Each row is a point on a landscape with many peaks, with its height.
A climber steps from a point to the highest of its 2 nearest points, and stops where none of them is higher. Distance is the straight distance between rows; heights are no part of it.
(757) h=5.00: [ 92  79 132  74  83 110 116 104 112  91  82  99 121 108  81 119  97 108
 123 129]
(925) h=3.97: [ 92  77 134 127  88  84 117 130  90  95  82 106 121  92  93 108 111  62
 100  97]
(638) h=3.37: [ 95 126 122  84  69  76  83 106  99 137 100  79  87  86 122  96  90  87
 122 105]
(249) h=3.31: [132 104  78  84  94  90 141  97 100 111 124  69  80  89  98  87  89 140
 112  73]
(426) h=4.82: [100 117  77 100  87  97  78  85  79  68 108  93 120 108 106  97  84 136
 124 110]
(835) h=5.29: [ 92  89 126  58  80  91 110  99 122 125  93  93  90 107  91 112 101  93
 120 112]
(1045) h=2.07: [110  86  90  93  72  94 100  92 116 105  89 128 105 123  88 104 107  65
  98  53]
(58) h=3.26: [134  74  74  59 105 104 127  99 148 132 107  96  67 121  72 118  91  97
  87  64]
(147) h=2.75: [ 91  57  84 118 101  89 144  87  81  62  96 110 121 100  82  96 107  93
  96 100]
(324) h=3.20: [118 111  97 104 106 104 141 113 108  99 112  72 103  87 111  78 109 144
 108  74]
(245) h=2.60: [ 79  79  97 127  91 112  96 114 105  72  78 118 107  86  93 103  95  59
 114 124]
(599) h=3.53: [110 105 110 137 111 108  85 132  81  57  77  99 104  88  95 112  80  83
 116 148]
(1046) h=3.63: [ 97  80  90 101  92 103 121  96 108  76  98  76 117  66  99  81  81 112
 136 131]
(376) h=2.66: [107 102  94 121 120  85 141  80  55  80 120 108 111 110 102  95 113 127
  60  85]
(759) h=3.43: [ 99  90 110 150 122  88 105 121  62  67  95 119 111 100  85 109 118  71
  86 107]
(953) h=2.46: [124  84  77 129 121 118 137  74  55  67 123 100 103  85  96  88  97 132
  66  88]
(926) h=4.26: [ 96  73 135 106  89  94 101 120  80  68  78 114 124 116  75 125 105  77
 103 123]
(137) h=3.19: [ 91  78  82 113 123  98 123  88  77  51 101 111 118 122  78 112 102 120
  97 114]
(791) h=4.23: [ 94 113 135 128 119  95  93 141  91  89  84 109 109 115  97 121 107  95
  86 109]
(1023) h=3.22: [120 122 114  93  98 102 122 136 119 119 102  58  92  82 110  82  87 136
 125  82]
(21) h=2.80: [121  70  52  58 108  93 131  88 156 129  92 112  89 124  78 102 118  87
 107  68]
(756) h=4.90: [124 125  93  71  84  83  79 112 136 137  82 120  96 130 102 110 111  74
 106  51]
(956) h=5.92: [ 75 120 100  97 137 119  73  94 107  95 110  94  91 104 104 100  83 142
  84 134]
(235) h=4.84: [100 141  98 117 122 102  80 103  73  94 115 102 105 114 114 100 102 140
  77  84]
(424) h=3.74: [102  72 114 140 106  82 110  96  59  73 102 105 115  78  94  91 101  83
  77 111]
(43) h=3.76: [124 106 129 100  83  88  90 110  84 131 106  81  81  85  99  94  86 105
  76  70]
(251) h=3.08: [ 85  72 105 107 106 125 111  97 124 102  88 104  89  81  88  99  83  93
  89 116]
(192) h=5.17: [ 71 120 108 107 126 101  99 109 112 106  94  92 103  94 111  91 106 116
 101 137]
(122) h=0.21: [120 137  95  86  76  73  86 108  98 119 107  97  92 111 118  97 103 113
 113  53]
(665) h=1.16: [ 93 100  45  81  98 114  66  72 145 114  84 134  98 134 107 101 113  66
 109  86]
(821) h=4.85: [ 92  91  61 105 104 111  73  62  93  97 110 127  91 119  91 108  93  93
  71  74]
(42) h=4.42: [ 93  87 142 123 117 125  75 106  91  88  84 112  93  81  91 121  72  78
  67 152]
(96) h=1.15: [ 88  91 111 136 118 116 121 128 101 117 105  99  94  74 114  75 135  72
  90  81]
(519) h=5.78: [ 80 121 116 106 136  67 123 107  80  99 108  96 123 123 112  98 130 128
  89 110]
(191) h=3.54: [119  80 117  45  83  89 109  70  97 115 120  70  82  84  87 106  67 125
 111 141]
(216) h=3.92: [ 79 104  91  97  76  77 110  98 111 106  96  89 113  90 118  80 115  82
 138  96]
(98) h=3.82: [108 102 125 110  99  98  82 105  75 102 100 107  98 109  85 109  85 116
  70  83]
(689) h=4.81: [ 81  95 123 112  97  78  86  83  78 129 104 103  95  82 110  92 105  80
  78  97]
(707) h=5.18: [110 100  80  67  75 115  85  82 107  87 101  94 104 125  91 111  80 118
 125  85]
(374) h=4.16: [104 103 123 117 141  98  99  90  66 131 138  71  94  56 138  59 121 100
  71 112]
(79) h=1.74: [ 91  93  83 101  89 112  75  91 138 118  84 133  85 107  98 104 102  55
  95  76]
(529) h=3.49: [125  86 104  78  95  94 123 112 127 139 111  83  60  96  82 109  90  97
  87  70]
(1052) h=4.64: [121 112  70  50  47  96  80  82 116  99 106  89 100 116 101 106  97 107
 152  93]
(974) h=3.06: [102  94  88 143 126  94 135 117  70  68 108 116 115 109  94  97 138  98
  85  85]
(195) h=2.49: [ 74 117  82  72  83 126  40  64 111  99 104 122  93 117 104 117  95  94
 103 128]
(124) h=4.03: [120  81 113 106  78  99 117 104  84  87  95  86 113  91  87  98  74 112
 106  85]
(575) h=3.73: [ 84  88 117 115  82  92 117 127 124 107  75 115 110  99 102 100 126  54
 112  79]
(783) h=3.98: [ 92 111 112 111 112  84  90 105  83  90  94 124 115 130  93 115 116 106
  80  89]
(793) h=3.59: [ 98  80 102 104 125 114 106  88  88  71 103  97 111 103  79 109  74 131
  80 125]
(71) h=5.24: [108 111 106  47  90  83  94 111 153 161  89 114  84 133 104 120 121  70
 110  86]
(212) h=3.60: [133  88 113  88  94  68 135 127 112 164 127  66  54  87  97 111 108  75
  89  64]
(612) h=2.35: [104  92  72  78  95  82 118  83 126 115 100 113  98 121  97  94 115  91
 106  61]
(893) h=3.32: [ 94  60  99 101 104 102 136  88 118  98 102  77  95  64  89  75  81 103
 108 113]
(544) h=4.35: [131 121 118 127 132 113 100 112  48 103 135  79 103  58 133  57 117 114
  73  94]
(156) h=5.07: [ 71 126 131 109 116  60  83  93  66 128 113 105 106 110 119  98 120  97
  68 102]
(560) h=5.68: [110  96  71  94  98 113  91  76  95  91 112 104  97 117  87 102  79 127
  89  72]
(1058) h=4.20: [ 92  77 129 102  92 140  81 100 100  78  75 109 100  85  87 130  64  85
  95 143]
(31) h=1.59: [ 76 136 100 116 104 119  48 110 109 112  93 118  84  95 120 103  94  86
  86 111]
(468) h=7.18: [ 87 120  66 118 132 121  93  89 102  87 121  89  93  93 109  78  94 143
  93 111]
(596) h=5.58: [ 95  99 119  66  83 107  98 110 143 131  76 115  95 121  94 121 112  78
 106  90]
(785) h=5.82: [ 83 119  66  96 106  95  90  85 114  97 103  99  95 103 112  84 104 120
 109  98]
(102) h=3.79: [ 98  64 113  74 105 123 103  78 103  84 101  84 102  96  75 108  63 125
  97 136]
(313) h=5.37: [ 79 136 126  86 131  71 100 100  92 131 111 101 104 128 108 102 125 128
  77  93]
(379) h=4.61: [ 70 123 122  96 108  93  91 124 112  97  81 110 112 117 107 115 112 102
 112 128]
(346) h=4.62: [ 95  87 139 118 112 106  79  92  89 119 102 102  86  66 103  95  81  82
  61 128]
(328) h=5.75: [ 94  86  83  86 103 102 111 100 117  64  79 124 137 153  81 121 121  92
 128 102]
(853) h=4.46: [135 102  74 102  73 101 109 112 117 105 100  92  90  95 106  86  98  98
 120  38]
(268) h=3.94: [112  90 108 130 104 148  82 121  93  65  79  92 101  81  88 118  54  96
 100 127]
(1027) h=4.05: [112 103  80  52  43  97  73  75 106 111 113  85  77  90 105 105  81  92
 141 129]
(721) h=1.40: [ 87 119 109 143 123 126  58 115 100  96  97 109  84  66 114  91  90  83
  75 118]
(1022) h=1.27: [ 82 103 111 136 104 112  90 117 105 116  99  99  89  63 117  77 103  71
  88 106]
(1043) h=3.28: [112 117 143  79  82  91  99 122 108 127  90  69  94  82 105 100  80 120
 120 110]
(380) h=2.88: [ 82  90 117 110  85 123 105 113 119  97  69 106  95  66 109 107  85  67
 108 125]
(353) h=1.95: [ 67 123  93  83 106 126  56  94 127 108  82 131  93 123 110 122 102  86
  94 122]
(475) h=6.64: [ 79 125  99 123 162  98 104 119  92  88 113 102 100 112 107  96 131 129
  77 121]
(579) h=4.56: [121 139 106 132 126 101  92 110  57  87 124  89 107  80 120  79 106 140
  76  96]
(210) h=3.96: [ 96  71 117  66  81 140  85  73 107  92  95  95  89  81  80 118  59  98
 106 155]
(582) h=4.63: [ 83  99  84  95  79  92 103 101 114  76  82 112 125 117  99 105 113  83
 138  99]
(318) h=2.82: [115 124  85 137 122  83 142 100  45  60 112 115 117 124 108 108 134 129
  81  85]
(902) h=0.46: [ 84 122  69  62  78  79  76  76 118 112 103 119 106 131 111  97 123  94
 123  93]
(924) h=1.03: [ 92  91 116 120 122 106 136 128  96 141 115  88 100  90 118  77 162  73
  86  56]
(16) h=4.68: [145 117  79  79  83  95 103 123 143 129  86 102  94 120 106  96 111  96
 117  34]
(573) h=2.39: [114  80  68 133  95 104 145  84  74  70 109  98 112  86  99  81 112 104
  94  69]
(543) h=0.70: [ 96 104  63  47  89 102  70  61 136 115  93 134 110 149  99 110 130  82
 113 102]
(993) h=2.99: [ 95  85  97 135 105  98 101 124  83  52  72 115 109 105  85 118 103  65
 132 143]
(359) h=4.17: [100 103  73 103  94 115  91 104 104  59  93  78 120  92 103  95  72 127
 140 120]
(103) h=3.99: [ 98  94 115 116 140 109 103  84  79 120 132  92  87  70 104  75 102 118
  49 110]
(232) h=5.48: [ 97 131  82 125 151 122  87 111  91  69 112 108 104 131  98 110 101 143
  76 103]
(561) h=3.70: [122 101 118 104  89  82 103 112  90 156 123  78  67  72 110  88 110  79
  85  62]
(955) h=3.91: [111  79 119 116  93  76 130  91  62  95 104  92 116  81  97  92  96 102
  82  87]
(1051) h=3.69: [122  88 105  64  59  93  78  69  88 103 112  76  84  70  96  96  59 101
 124 135]
(240) h=4.75: [ 87  81 115  88  96 114 101 110 101  63  81 118 129 136  78 138 113  94
 124 138]
(910) h=0.30: [ 90 141  78  78  78  65  81  87 106 125 112  98  89 111 126  85 118  98
 126  86]
(984) h=3.56: [ 78  96  58  95  94 111  59  60  95  76 106 126 109 126  98 105  96  90
  94 110]
(554) h=3.44: [123  83  85  70  94  89 125  71  99 107 125  69  80  82  87  92  64 139
 108 107]
(725) h=4.21: [119  92  81 109  71 113 107 114 113  80  89  88 109  91 100  91  80 108
 129  67]
(393) h=3.55: [ 76 121 124  99  74  84  98 115 108 122  83  86 111  77 130  92 107  78
 137 115]

Where does a climber stop that starts at each point below?
(599) | (475)
(1023) | (328)
(96) | (560)
(324) | (560)
(573) | (475)
(103) | (475)
(910) | (468)
(21) | (468)
(924) | (468)
